A landscape with many peaks, sampled at points; each row gives a point and its height.
A climber steps from a point to whichever of its 2 nearest points has the largest rise for the distance, and stops where none of them is higher. Distance is the straight distance between rows; heights are no part of it.
(735) h=2.58: [ 38   6 -19  24  20   4  22  11  27   8 -30  -2  -5 -15  -5  19 -16   8
   5  -5   4  -1   0 -13 -21  -4   5   6  16  -4  10 -25  -7  -3 -13  -4
  -3 -14  27  12 -39  19  -1]
(730) h=1.79: [ -8  14  10  20   0  16   5   4  27   0  -8  10  15  19  -1   6  31  15
   9   6  -1  -5 -20  34   6  -4  17 -30  11   2 -23   8   9  -6 -29   7
 -15 -10  12   8  -1 -22  21]
(1094) h=7.36: [ 19 -15  -5 -19 -11 -12   2   5   9 -24 -11  25  -2  -3  10 -29 -23  -8
   6  23 -19   8  14 -16   1 -27   1 -16   0   6   3 -18  -8  -5 -17   3
  10  26  -9 -10 -14  26 -11]
(534) h=2.32: [  6  28   6  40  10  30   7   7  20   2 -24  16   3   2   5  10  21  11
  12   9   0   6 -21  24  -6 -12   6 -18   9  -3 -18  -2   3  -8 -31  -5
 -22 -10  15   7  -3 -11  16]
(440) h=9.01: [ 20 -12 -11   3  -3  -6  -3   4  -3 -13  -6  -2  -5  -7   4   5 -26 -21
   5  -9  -5   9   4 -22  -7 -16   6  -2  12 -14  11 -28 -10  12   4   0
   9   8  -7   9  -9  12 -19]
(767) h=7.18: [ -6  -2  12  -9  -3   2   3  -2   8  -5   1  -2  20   9 -13   0  15  11
   4   2   4 -15  -7  12  18  -2  11 -19   4  18 -16  12   2   3  -5  10
   3  -3   6  -9   1 -16 -11]
(501) h=2.49: [ 41  22 -13  29  20  16  19  13  21  14 -25   2 -10 -10  -2  23 -14   9
   4   1   0   8   0  -6 -16  -6   5  15  22  -3   8 -23  -6  -3 -15  -9
  -5 -11  29  16 -31  21  -1]
(460) h=4.19: [ 22 -11 -18   3   6 -11  22   6  28  -9 -25  -1   6  -9   1  -1 -20   7
   2  -6   3 -15  -5 -23 -13  -6   8 -18   4  -8   6 -25  -9   5  -9  13
   1  -9   3  -7 -32  14  -8]
(1123) h=2.61: [ 19  -7  -5   5   4 -16  21  18  43  11 -24 -25   2   6   9  35   5  28
 -23 -13 -13 -16   6   0  -9  11  15  -5  -9 -18  12  -1  10  -5  18   5
  -7 -32  25  13  -8 -22  -2]
(80) h=7.30: [ -8  -3  -3 -15 -13 -19 -19  -3 -11 -24   5  10   4   3   7 -36 -33 -12
  12  22 -11  23  30 -10 -10 -29  -6   5  -1   7   9 -17 -13   1  11  -3
  -1  38 -16  -2 -13  15  -6]
(164) h=6.22: [ -8   2  14  -4  -6   5   7  -7  11  -4   5   3  20  11  -7  -2  22  10
  11   7   8  -9 -14  16  15  -7  11 -22   6  18 -28  12   2  -5 -20   7
  -4   1   7  -9   4 -14  -2]
(812) h=4.28: [ 33  18 -12  22   6  15   8   6   9  15 -17   2 -14  -8 -13  28 -21  -7
   2  -8  -9  21  10 -16 -23  -8   4  28  30 -17   9 -31 -10   1  -1 -16
  -8 -12  28  28 -11  28  -4]
(53) h=7.89: [ -1  12  12   1   2  20 -10  -3 -30  28  23 -16 -12   5  -2  13  -1 -22
  -4  -4   2  17 -11  -5   4  29 -13  37   0 -24  -2  18  13  -5  11 -23
 -10   1   1  19  16  17  14]
(564) h=7.85: [-30  -8   3 -16 -10 -16  -8   2 -27  -7  30   4  -9   0  -5 -15   3  -9
  -9   8   0   1  14   5  -7   0 -10   3  -5  11   8  18  -3   7  12  18
  17   5 -25 -13  14  -8   4]
(1164) h=6.21: [ 24 -18 -19   7  -4 -12  21  10   8  -3 -14 -20   5  -9   4  10 -22  -3
  -7 -16  -2 -12  -5 -16  -5  -3   5  -3  -2 -16  14 -27 -10  15  16  -5
   5 -13  -5   6 -13   2 -11]
(1032) h=5.59: [ 14 -11  -6   5  -5  -2   4   8   5 -11  -8   4   8  -7  -3   7 -15   0
   3  -6  -3  -2  -9 -16   2  -4  11 -14   5  -3   1 -17 -13   8   1   1
   3   1  -7  -5  -9   9 -15]
(956) h=8.86: [-11  -7   1 -11  -7  -5   1  -2 -20  -9   9 -25  -9 -10  -4 -10  10 -17
 -22  -8  12 -22   8 -12  -6   6  -2  20 -18   3  20  23  13  15  31  -3
  25 -16   1  -9  13 -12   3]
(1053) h=8.44: [  6  11   5   9   7  21   1 -11 -23  24  10  -6 -16   3   1  13  -8  -9
  -3 -10   6  18  -7  -8 -12  24  -7  31   5 -31   3   9   2  -7   5 -21
 -21  -1   7  25  14  17  12]
(1019) h=5.22: [ 18 -13 -14   1   1 -10  23   6  24 -11 -16   0  10  -6   2  -2 -15  10
   0  -3   0 -18 -13 -17  -2  -4   7 -22   1  -6   4 -18  -7   6  -5  11
   2  -4  -5  -9 -27  13 -13]
(925) h=1.92: [ -5  12  11  13   4  12  -2   2  18   3  -3   0  14  20  -3   9  30  12
   0   0   7 -13 -18  35  11  -4  22 -24   8   4 -18  12  13  -6 -15  13
  -8 -11  19  12   2 -30  16]
(1155) h=8.84: [-13  -6  17   2   2  16 -13  -7  -6   8   9  -3  -7   2 -14   2  23   7
 -13  -8  16 -11 -14  23  12  21   2   6 -19   5  22  38  16   2   9  -4
   1 -19  18   7  16 -19   2]
(771) h=0.60: [  7   3 -10  -8   5 -16  30  -2  40 -11 -15 -10  17  14   4   1   8  17
   0   0 -10 -28  -9   1   6   2  10 -35  -9  -5 -12  -3   9  -7 -15  17
  -4 -11   6  -4 -18 -21   1]
(825) h=8.37: [  6  12  10  15   6  28   8  -6 -18  23   3 -17 -15   7   2  19  -7  -4
  -6 -10   3  16 -13  -7 -28  29   0  30   8 -35   5  17   0  -4   8 -20
 -17 -11  14  28  12  12  10]
(688) h=5.41: [-24   6  18 -17  -7   0  -4  -9  -3   2  23   9   4   4  -7 -12  25  10
   7  11  11  -1  -1  19  22  -3   0 -11  -1  31 -20  19  -1 -12 -20  16
  -2   7  -2 -20  10 -15  -9]
(181) h=5.11: [-15  -5  16 -14 -13 -28   0   5   2 -22  17  26   4  -1   7 -40   5   9
  -8  27  -7   2  17   5  13 -19  -1 -20   2  26 -18   9 -14  -6   0   4
  17  15 -14 -35   3   1   1]
(1148) h=7.66: [-21   4 -11 -17   3 -18 -20  -8 -31 -17  24   1   3   1   9 -16 -18 -10
   3  13  -1  19  21 -11 -10  -3 -18  15  -5   2   8   0   4   9  20   3
  19  38 -37   8  11   9  14]
(514) h=2.15: [  4  21   0  29  14  13   6  13  24   7 -13  -2  11  11   4  17  26  17
  -4   2  -2  -6 -20  28   4  -4  17 -20  11  -7 -14   2  13  -6 -15   3
 -10 -17  20  13  -4 -25  20]
(872) h=1.35: [  6   6  -7   1  13 -15  22   7  42  -5 -16 -13  13  17   6  13  13  18
  -3  -5  -9 -26  -8   8   4   4  15 -28  -4  -8  -6   2  12  -9 -16  15
  -5 -13  13   3 -17 -27   8]
(1143) h=3.90: [ 23 -17 -11   5  -2 -26  29  12  34   3 -25 -29   8   2  11  18 -15  12
 -13 -18 -11 -23   3 -16 -10   0   4  -2 -15 -18  13 -16  -5   7  27   5
 -10 -27  11   4 -17 -13  -8]
(1093) h=7.51: [ -9  13  16   5   9  21 -11 -12  -9  22  13  10  -1  11   0  13  19  14
  -3  -2  15   1 -20  26  19   5  -1   4   2  12  -3  31   2 -10 -19  12
  -9   3  10   4  21 -21   8]
(576) h=8.92: [-19  -6   3  -8 -11  -2  -1   0 -10 -11   6 -26  -3  -6  -8  -8  16 -10
 -19  -8  17 -28   5  -2  -3   8  -1  14 -32  -2  23  27  20  14  35  -8
  16 -21   8  -6  16 -22   6]
(961) h=7.75: [-18  -3  -6  -5   8  -3 -23  -4 -30   3  19   1 -11  -4   5  -1  -3 -17
   9  -7  -3  20  11  -3   0  12 -19  14  -3  -1   1   0   4   4  11  -4
   7  18 -23   3  15   5   3]
(161) h=8.13: [  9  -7   4  -2   5  10   7  -9 -22  14   6 -35  -8   0   2   9  -1 -17
  -5 -14   2   5  -3 -13 -18  22  -2  28   1 -19   8  13   2   3  17 -26
   6 -12  11  10  10   6  -2]
(917) h=7.84: [ -3  11   1   3  11  16 -30 -12 -35  19   8   5 -12   3   2   0  -3 -23
   6  -7   8  24   0  -5  12  21 -18  26   1 -13  -2  -8  15  -1  11 -25
 -13  18 -14  21  23  26  15]
(109) h=8.19: [  7  -8  -9   2   5  -2 -16 -12 -23   4   0  -1 -14  -4   6   5 -17 -18
  12 -16   4  23  10 -18  -9  -4  -5  14  12 -18   5 -20  -6   4  10  -9
  -7  11   5  15   5  13 -10]
(559) h=7.80: [-15   4  -8  -4  11   5 -33 -11 -31   4   8   5 -13  -3   6  -3  -9 -18
  16  -7   3  25   8  -3   4  11 -18  14  -3  -2   5 -14   7   2   8 -11
  -2  27 -24  13  15  17   3]
(598) h=1.89: [ 11   7  -6   6  15 -15  15  11  40   1 -18 -18   9  12   7  24  14  22
 -13  -8  -7 -22  -5   7   4   5  16 -20  -3  -9  -1   0  13 -10  -8  15
  -5 -18  19   6 -14 -27   7]
(38) h=2.25: [  1  25   1  38  12  21   9  13  26   6 -20   8   8   8   5  10  26  16
   6   7  -4   0 -19  30   0  -5  10 -24   9  -5 -15  -2  10  -5 -23  -1
 -19 -15  16   8  -8 -18  19]
(1014) h=2.36: [ 14  31  -1  38  12  31   7   3  16   3 -27  16   0  -2   0  11  12   3
  15   9   2   4 -18  17 -10 -24  -1 -10  10   1 -11  -8   0  -9 -37  -4
 -23  -5  17   4  -9  -1  11]
(968) h=7.50: [-14   1  -9 -15  -1 -18 -22  -9 -21 -19   5   0   2   1   7 -24 -31 -13
  14  15  -3  23  27 -12 -15 -22 -13  10   0  -1  13 -19  -8  10  18   0
   3  39 -20   4  -7  12  -7]
(1082) h=8.69: [  3  -8  -7 -11  -8 -13   3   2 -14 -10   2 -24   4  -6  -1 -10   2 -16
 -18  -5  -3 -24  14 -11 -11  -6  -5  10  -6   0  12   8   2  23  41   1
  32 -13  -7 -11  13 -11  -6]
(276) h=8.01: [-16 -13   6  -4  -6  -4  -3   0 -14  -4  11 -10  -2  -5 -17 -11  12  -8
  -8 -10   3 -15   5   4  -1   3  -4   3  -9   8  10  19  -2  16  20   7
  12 -15  -4  -7  13 -17  -7]
(498) h=8.57: [  2  -5  -9 -12 -15 -17   0   5  -8 -11   3 -22   8   1  -3 -10   7  -9
 -27   1  -3 -38  16  -7  -9 -13  -3   2 -15  -2  17   4   4  26  43   5
  32 -16  -8 -16  13 -15   1]
(340) h=7.19: [-22  11   5 -11   0  14 -27  -8 -23  17  19  19   1   1  -4   5  11   6
   7   2   2  11  -3  14  21  16 -11   9  -2  18 -14  13  -5 -13 -12   7
  -3  15 -17 -10  18   0   0]
(804) h=7.88: [ -8  -5  16   2   3  18  -9  -7 -16  21  16  -2 -13   2 -10   8  13  -6
 -11 -10   5   0 -15  15  12  24  -8  18  -7   2  14  36   7  -4   4  -6
  -2 -14  13   9  18  -4  10]
(658) h=4.45: [ 30   2 -13  17   9   4   1   8  15   6 -15  11  -7 -11  -7  20 -22 -10
   8 -12  -4  15   6 -23 -15 -14   8  16  26  -6   7 -28 -10   0 -14  -2
  -5  -1  14  15 -16  29  -3]
(73) h=7.60: [-23   2 -12 -19  -2 -21 -20  -9 -24 -19  16   1   4   1  11 -25 -29  -3
   6  16  -1  22  27  -9 -14 -16 -16  13  -3   4  12 -11  -6   9  17  -1
   8  43 -29   2   1   8   3]
(527) h=1.47: [ -4   2   7   3  -7  10  14  -7  20 -10  -6  15  19   8  -1  -3  24  10
  15  10   1  -3 -19  13   5 -12   6 -27   5   9 -29  -4   1  -9 -41  -3
 -14   2   6  -6   5 -10   9]
(704) h=5.23: [-27   2  19 -19 -10 -12  -2  -5  -3  -6  24  15   0  -2  -3 -21  20  11
   1  20   6   5   9  13  23  -8   0 -13  -3  34 -21  16  -1 -12 -13  12
   6  10  -9 -28   8 -11  -6]
(233) h=7.62: [-31  -1   5 -18 -12 -13 -20   2 -21  -6  19  22  -3  -4   7 -19  -9   5
   5  17  -4  22  20  10   7   2  -8   5  -5  23  -9  -2  -7  -9   0   4
   5  27 -35 -14   5   4   4]
(597) h=7.70: [-21   0 -10 -11   7 -10 -20  -6 -31  -9  20   0  -5  -4   9  -9 -10 -14
   9   3  -2  20  17  -9  -7   3 -18  15  -4  -1   6  -1   7   8  19   2
  14  29 -32   6  12   6   8]
(876) h=8.81: [ -7 -10  -2  -9   0 -11   1  -5 -25  -8  10 -24  -7  -9   0 -10   4 -18
 -16  -7   1 -13  12 -14 -11   3  -6  19  -7   1  14  20   6  15  31   2
  30 -10  -5 -11  14  -8   2]
(178) h=6.66: [  9  -9  -1  -1  -8  -4  10   8   9 -10  -4  -2  17  -2  -5   0  -7   4
   0  -1 -10 -12  -8  -8   9   0   6 -17   3   3  -3  -9  -8  12   7   3
   9  -6  -8  -9  -5   0 -17]
(816) h=7.86: [ -1  16   4   4   6  21 -17  -9 -34  27  15  -4 -12   3  -2   9  -3 -22
   3  -7   5  21  -4  -8   9  25 -16  34   1 -23  -4   5  15  -6  11 -26
 -16  11  -6  25  19  25  17]
(927) h=8.45: [ -7  -3  -3 -12 -22 -18  -1   5  -1 -14   7 -15  10   4 -14 -14   9  -4
 -25   4  -6 -41  16   0  -6 -17  -2 -10 -18   1  16   1   1  25  41  10
  23 -18 -13 -15   8 -18  -4]
(260) h=6.75: [ -5  -7   5 -17 -10  -8 -22  -3  -5 -18  -4  24  -3  -1   8 -24 -23  -5
  16  19  -7  23  18  -9   2 -16   4  -3   2  10  -8 -15  -9 -12  -9  -1
  -2  30 -11 -13 -11  18 -13]
(1121) h=2.76: [ 33  -1 -18  18  16  -6  23  12  31   3 -33  -8  -1 -16  -6  16 -17  11
   2  -9   3  -7  -3 -17 -20   0   8  -1   8  -6   9 -27  -7   0  -6   0
  -5 -18  22   7 -40   9  -2]
(219) h=6.51: [-16  -5  10 -12  -6  -3  -7  -2  -8  -4  11  13   2  -4   4 -10   4   7
  11   9   0  10   6   2   8   0   1  -8   4  16 -19   4 -11  -7  -7   6
   1  13 -12 -25   3   2 -17]
(572) h=3.08: [ 21 -15  -6   2  -2 -23  28  17  42   9 -26 -31   4   4  12  29  -7  18
 -19 -16 -14 -17   8  -9 -15   5   7  -4 -14 -20  16  -8   1   1  28   2
 -11 -33  22  11 -11 -18  -5]
(1003) h=5.09: [-21  -1  19 -17 -13 -19  -1   0  -1 -15  21  21   0  -3  -1 -30  11  13
  -5  23   2   2  15   9  16 -12   0 -16   0  31 -19  14  -7 -10  -5  11
  10   9 -12 -32   4  -7  -3]
(404) h=7.41: [-25   2   4 -20  -7 -11 -25  -2 -14 -11  10  27  -3  -3  10 -25 -14   7
  13  19   0  24  18   6  11  -1  -2   3  -6  25 -10  -7  -7 -15  -6  -3
  -1  32 -31 -15  -3  10  -1]
(695) h=5.34: [ -6  -5  10 -13 -13 -20   8   4   6 -23   9  20   7  -2   4 -35   5   8
  -5  26 -11  -3  10   1  15 -15   0 -25   3  20 -17   2  -9   0  -1   0
  18  12 -12 -32   1   5  -7]
(396) h=3.39: [ 27 -10 -18  12  10 -15  23   6  31  -5 -32  -6   7 -13  -2   5 -17   9
   0 -11   2 -15  -6 -21 -15  -1   8 -11   1 -12   8 -24  -8   3  -3  12
  -3 -15  12  -3 -38   7  -4]
(570) h=1.62: [ -5  11   7  17  -3  16  13  -1  25  -5 -11  16  17   9  -1   2  27  13
  14   9   2  -2 -21  23   1 -10   6 -28   7   4 -22  -2   2  -6 -39  -1
 -18  -2   8   0   0 -11  15]
(983) h=2.03: [  2  11   2  15  10   7   2   7  23   7 -10  -5  14  15  -2  19  24  18
  -7  -1   4 -15 -16  27  11   0  20 -18   9  -3 -13   6  14  -7 -10   9
  -5 -14  19  13  -1 -29  15]
(457) h=8.73: [ 18 -16  -6 -13 -10  -8  13   5  14 -21  -9  14  -1  -6   7 -22 -20  -2
   2  16 -13  -1   3 -16   0 -16   3 -24   2  -1   3 -21  -9   4 -13   8
  11  14 -12 -12 -19  26 -18]
(1158) h=8.27: [  8   2  11   5   6  19   8  -6 -21  19   7 -33 -11   6   2  15  -3 -11
  -7 -12   4   9  -7 -11 -23  27   0  30   6 -30   8  19   3   0  11 -25
  -4 -12  15  22  10  10   4]
(1122) h=8.91: [-18 -12  12   0  -4  10  -9  -4  -4  -1   7 -10  -7   2 -14  -3  23   2
 -14 -12  13 -20  -9  18   8  20   2   5 -28   1  25  35  17   6  19 -10
   4 -20  16   4  12 -24   3]
(648) h=1.31: [  0  -2  -4  -1  -9   6  24  -5  22 -16 -10  17  15   1   0  -7  20  11
  15  10   0  -4 -16  10   3 -17  -1 -29   2   7 -22 -15   2  -9 -45  -2
 -12   1   3  -7   0  -3  11]
(390) h=5.68: [-17   2  19  -8  -5   5   1 -10   3   3  14   4  10  10  -4  -7  24  11
  12   8  13  -3  -8  18  18  -5   7 -15   4  23 -25  17  -2  -8 -24  10
  -8   5   5 -13   7 -18  -5]
(115) h=5.03: [ 22  -8  -9   6  -1   0   5   7  14  -8 -10  10   2 -12  -3   8 -18  -6
   5  -6   0   0  -7 -24  -7 -11  11 -10  13  -3   5 -22 -10   6 -13   6
   0   3   1   0 -15  18 -12]
(285) h=0.96: [ -1  -3 -10  -6  -7  -6  33  -2  30 -16 -10   8  16   8   0  -9  16  15
  11   8  -3 -15 -17  12   8 -11  -1 -37  -4   3 -19 -11   6  -6 -34   3
  -5   0   2  -4  -8 -10   7]
(210) h=6.06: [ -9  -9  10 -14  -9  -9  -4   0  -3 -16   5  20   5  -3   8 -20   0   5
   8  19  -5  11   8  -2   9 -10   3 -15   2  16 -22   1 -10 -10 -11  -1
   5  18 -10 -28   0   6 -15]
(79) h=4.34: [ 37  16 -16  26  18  10   9   9  18  15 -20   9 -10 -10  -5  23 -20  -3
  11  -6 -10  18  12 -19 -18 -11   1  27  31  -5   5 -30  -8   0 -16 -10
  -8  -6  24  20 -17  36  -5]
(426) h=8.97: [-22  -9   8  -2  -9   3  -7  -3  -6  -5   7 -19  -4  -3 -13  -3  22  -6
 -16 -10  14 -24  -2  11   3  15  -1  10 -32  -1  23  31  18   9  28 -11
   9 -23  12  -1  12 -26   5]
(179) h=7.91: [-26  -9   5  -9  -7  -8  -6   1 -21  -4  20  -4 -11  -6 -12 -13   9 -10
  -8  -3   2  -9   7   3  -4   3  -8   4  -7  11  11  20  -5  11  15  16
  16  -7 -14 -13  16 -11  -3]
(439) h=7.54: [ 25 -15 -16   7  -4 -10  12   9   7 -11 -11 -10  -2 -10   6   2 -26 -12
  -3 -11  -3  -7  -3 -23  -5 -12   6  -7   6 -11  15 -30 -13  16   6   1
   8  -3  -8   5 -16  13 -18]
(629) h=7.92: [-10  -1  19   3  -4  21  -6  -2 -16  18  16 -16 -15   3  -9   9  12 -14
 -14  -8   8   0 -17  12   4  25  -6  23 -12  -6  21  37  13  -4   5 -16
   0 -18  17  12  14  -1  10]
(577) h=6.91: [ 16 -14 -10  -6  -7  -6  19   7  18 -15 -12   6   4  -8   4 -14 -17   5
   2   9  -6 -10  -6 -17   1  -7   5 -24   0  -2   3 -20  -7   8 -10   8
   8   5 -11 -14 -21  19 -16]
(17) h=5.67: [  1  -9   8 -14 -10 -10   7   2   3 -24   3  19   8  -6   8 -25  -2   6
   2  23  -9   2   5  -2  12 -16   3 -25   0  15 -20  -1  -7  -4 -10  -3
  10  16  -9 -28  -1  10 -12]
(4) h=7.38: [-13  16  12  -1   6  23 -18 -12 -16  27  17  15   2   6  -1  12  17  10
   3   0   9   5 -16  22  23   8  -7  10  -1  13 -10  26  -2 -13 -19  12
 -10   9  -1  -1  24 -11   6]
(753) h=8.33: [  6  -3  -5   3   8   6 -17 -16 -26  16   4   4 -19  -2   7   4 -10 -14
   9 -17   8  23   4 -12  -4  10 -11  21   7 -18   4 -14  -1  -4   6 -13
 -16  10   0  16   9  17   1]
(318) h=7.81: [ -2  -6  13   2   9  17  -6  -9 -12  23   9   5  -7   4  -6  12  11   8
  -7 -12   8   2 -12  14   9  19  -3  13   1   5   4  30  -4  -3   0  -1
  -5  -8  13   7  17  -8   4]
(1147) h=8.16: [-13  -9   3  -4 -12  -5  -4  -1  -3  -8   1 -11   6  -1 -20 -10  11  -6
 -13  -8   2 -27   6  10   2  -1   1  -4 -18   6  13  16   4  17  32   8
  12 -22   1  -7   9 -24  -6]
(860) h=5.31: [ 28 -19 -14   2  -7 -28  31   9  29   1 -28 -33   8  -1  15  12 -23   5
 -13 -19  -9 -22   4 -23 -16  -8   1  -3 -13 -23  13 -26 -12  11  31   1
  -8 -23  10  -3 -22  -7 -13]
(215) h=2.41: [ 29  29  -7  34  19  26  11   5  17   8 -26  12  -4  -6   3  18   3  -1
  15   9   4   6 -10  10 -12 -23  -1   0  14   0  -7 -12  -2  -8 -34  -4
 -15  -5  23   7 -16   9   8]
(330) h=7.96: [ -7   1  12  -1   0  18  -1  -1 -23  21  20 -27 -14   3  -5  10   7 -19
 -12  -8   4   3 -11   3   0  25  -9  30  -6  -9  16  29  11  -2  10 -18
   3 -15  11  14  13   5  10]
(507) h=7.79: [-35  -3   1 -17 -10 -11 -20   0 -29  -4  31  12  -6  -4  -3 -11  -1 -10
  -2  10  -3  10  14   6  -1   7 -15   7  -8  14   0  11   1  -1   8  17
  15  13 -33  -6  18  -3  11]
(1149) h=7.10: [-14  -1   5 -19  -6  -6 -25  -8 -11 -12  -2  25  -4  -3  12 -21 -15   0
  17  18   2  20  17   0   7  -7   5   1  -2  18 -14 -12  -7 -17 -14  -2
  -8  31 -18 -16  -9  15  -8]
(93) h=4.64: [ 25  -6 -16   9   7  -1   3  10  20  -1 -14  10  -4  -7   2  10 -26 -11
  12  -8  -5   8   4 -28 -15 -16   9   4  22  -4   7 -28  -8   2 -19   8
   2   4   3   7 -19  30  -9]
(383) h=7.74: [-32   1   2 -14  -6  -6 -25  -1 -27  -2  25  19  -2  -3   0  -8  -4  -5
   8   9  -4  20  15  10   3  10 -14   6  -5  18  -6   0  -2  -4   5   8
   7  21 -34  -5  15   6   9]
(83) h=8.38: [  5   7   0   8   7  14  -9 -15 -26  23   5   6 -19  -1   4  11  -8  -9
   2 -15   8  24  -2 -10  -4  17 -12  27   6 -24   4  -2  -1  -8   2 -18
 -25   5   3  20  15  18  10]
(575) h=7.09: [-25   9   4 -17  -2   7 -28  -6 -23  10  19  22  -2  -2  -1   0   5   6
  11  10   2  15   4  12  20  13 -10   7  -2  21 -16   3  -3 -13 -13   5
  -2  21 -26 -15  15   4  -1]
(329) h=8.29: [-17  -4   1  -9 -17 -10  -4   0   3 -13   3 -10   7   1 -20 -14  14  -1
 -19  -3   0 -38  11   8   3  -8   0  -9 -27   0  14  13   8  21  37   8
  12 -21  -4 -12   9 -26  -5]
(386) h=8.90: [  2  -6   5  -5  -6  -4   7   5   9  -8  -1  -3  18   5 -13  -1   5   8
  -1   3  -5 -17  -7   4  15   0  10 -19   3  13 -11   6  -3   7   4   8
   9  -5  -3  -9  -2  -8 -15]
(1010) h=7.93: [ -2  10  19   2   1  25  -3  -2 -23  27  21 -24 -14   9  -5  15   3 -19
 -11  -6   1   8 -15   2  -2  28  -8  33  -1 -21  11  29  12  -6   8 -18
  -4 -10   8  22  13  11  14]
(22) h=6.85: [-23  -1   7 -13  -3  -3 -17  -6 -14   2  15  17  -1   0   5  -6   5  10
  12   9   2  16   8   9  12   5  -3   1  -1  21 -15   6  -8 -11  -9   7
  -3  16 -19 -21   6   2 -11]
(544) h=0.34: [  2   1 -14  -3   4 -11  36  -3  37 -13 -17  -2  15  12   5  -5  13  18
   7   2  -6 -20 -12   5   2  -2   4 -35  -4  -6 -15  -8   9  -7 -27  11
  -8  -6   7  -5 -19 -18   7]
(287) h=7.02: [-10  -6   4 -16 -14 -14 -20  -1  -7 -23   2  21  -1  -3   9 -30 -24  -4
  11  21 -10  24  23  -4  -3 -19   0  -1  -2   9  -3 -12 -12  -5   4  -3
  -1  34 -19 -12 -11  14  -6]
(656) h=2.33: [ 15  -1  -6   5   9 -14  13  15  36  11 -20 -17   7   8   4  31   8  24
 -22 -10 -11 -16  -3   7   3   9  18  -8  -6 -10   8  -1  13  -6   9   6
  -2 -25  22  15  -7 -25   7]
(359) h=2.46: [ 38  24 -11  29  21  20  13  10  18  11 -23   9  -7 -11  -1  22  -6   4
   6   3   1   7  -4  -4 -13 -16   2  11  19   2   1 -19  -4  -7 -26  -7
  -7  -6  26  10 -22  19   2]
(809) h=7.68: [ -5  -2  14   3  11  15  -7 -11  -8  20   8   5   0   7  -5  10  18  16
  -5  -8  13  -4 -15  19  12  11   3   6   4  10  -1  30  -2  -3  -6   7
  -5  -2  14   5  16 -16   2]
(325) h=8.03: [  0  -7   5  -4   3   8   4  -5 -23  14  14 -34 -14   0  -2   6   3 -17
  -6 -12   3   1  -3 -10 -10  23  -6  32  -2 -10  12  22   9   3  15 -19
  10 -11   9  10  12   4   1]
(590) h=8.30: [ 17 -12 -11   2  -1  -6 -11  -3 -10  -6  -7  -1 -10  -7   3   8 -25 -21
   7 -13  -3  20   7 -23 -10 -17   2   7  16 -16   7 -26 -11  11   7  -4
   0   9   4  14  -2  14 -15]
(395) h=7.82: [-10   9  -3   2   8  12 -35 -14 -31  14   4  14 -13   2   4  -1 -10 -15
  14 -10   7  24   4  -3  11  13 -17  17   2  -7   4 -17   7   0   3 -12
 -12  23 -19  18  18  22   7]
(519) h=7.27: [-14  12   6  -5   3  18 -29  -9 -26  25  18  20   1   3  -6  11  14   0
   4  -2   3   9 -10  15  25  16 -15  14  -2  13 -10  21   0 -14 -11   9
  -5   9 -11  -4  23  -1   8]
(126) h=8.39: [ 28 -18 -19   3  -4 -20  23   9  18  -1 -23 -27   4  -6  12   6 -27  -1
  -9 -17  -6 -20   0 -23 -11  -5   2  -5  -8 -19  16 -32 -13  14  25   2
   2 -18  -2   0 -23   0 -13]

For each start below, name the point where the climber stops.
(695) | (330)
(93) | (386)
(1123) | (126)
(325) | (1053)
(570) | (457)
(519) | (330)
(1003) | (386)
(961) | (330)
(80) | (330)
(534) | (457)
(735) | (457)
(498) | (426)
(179) | (426)
(260) | (426)
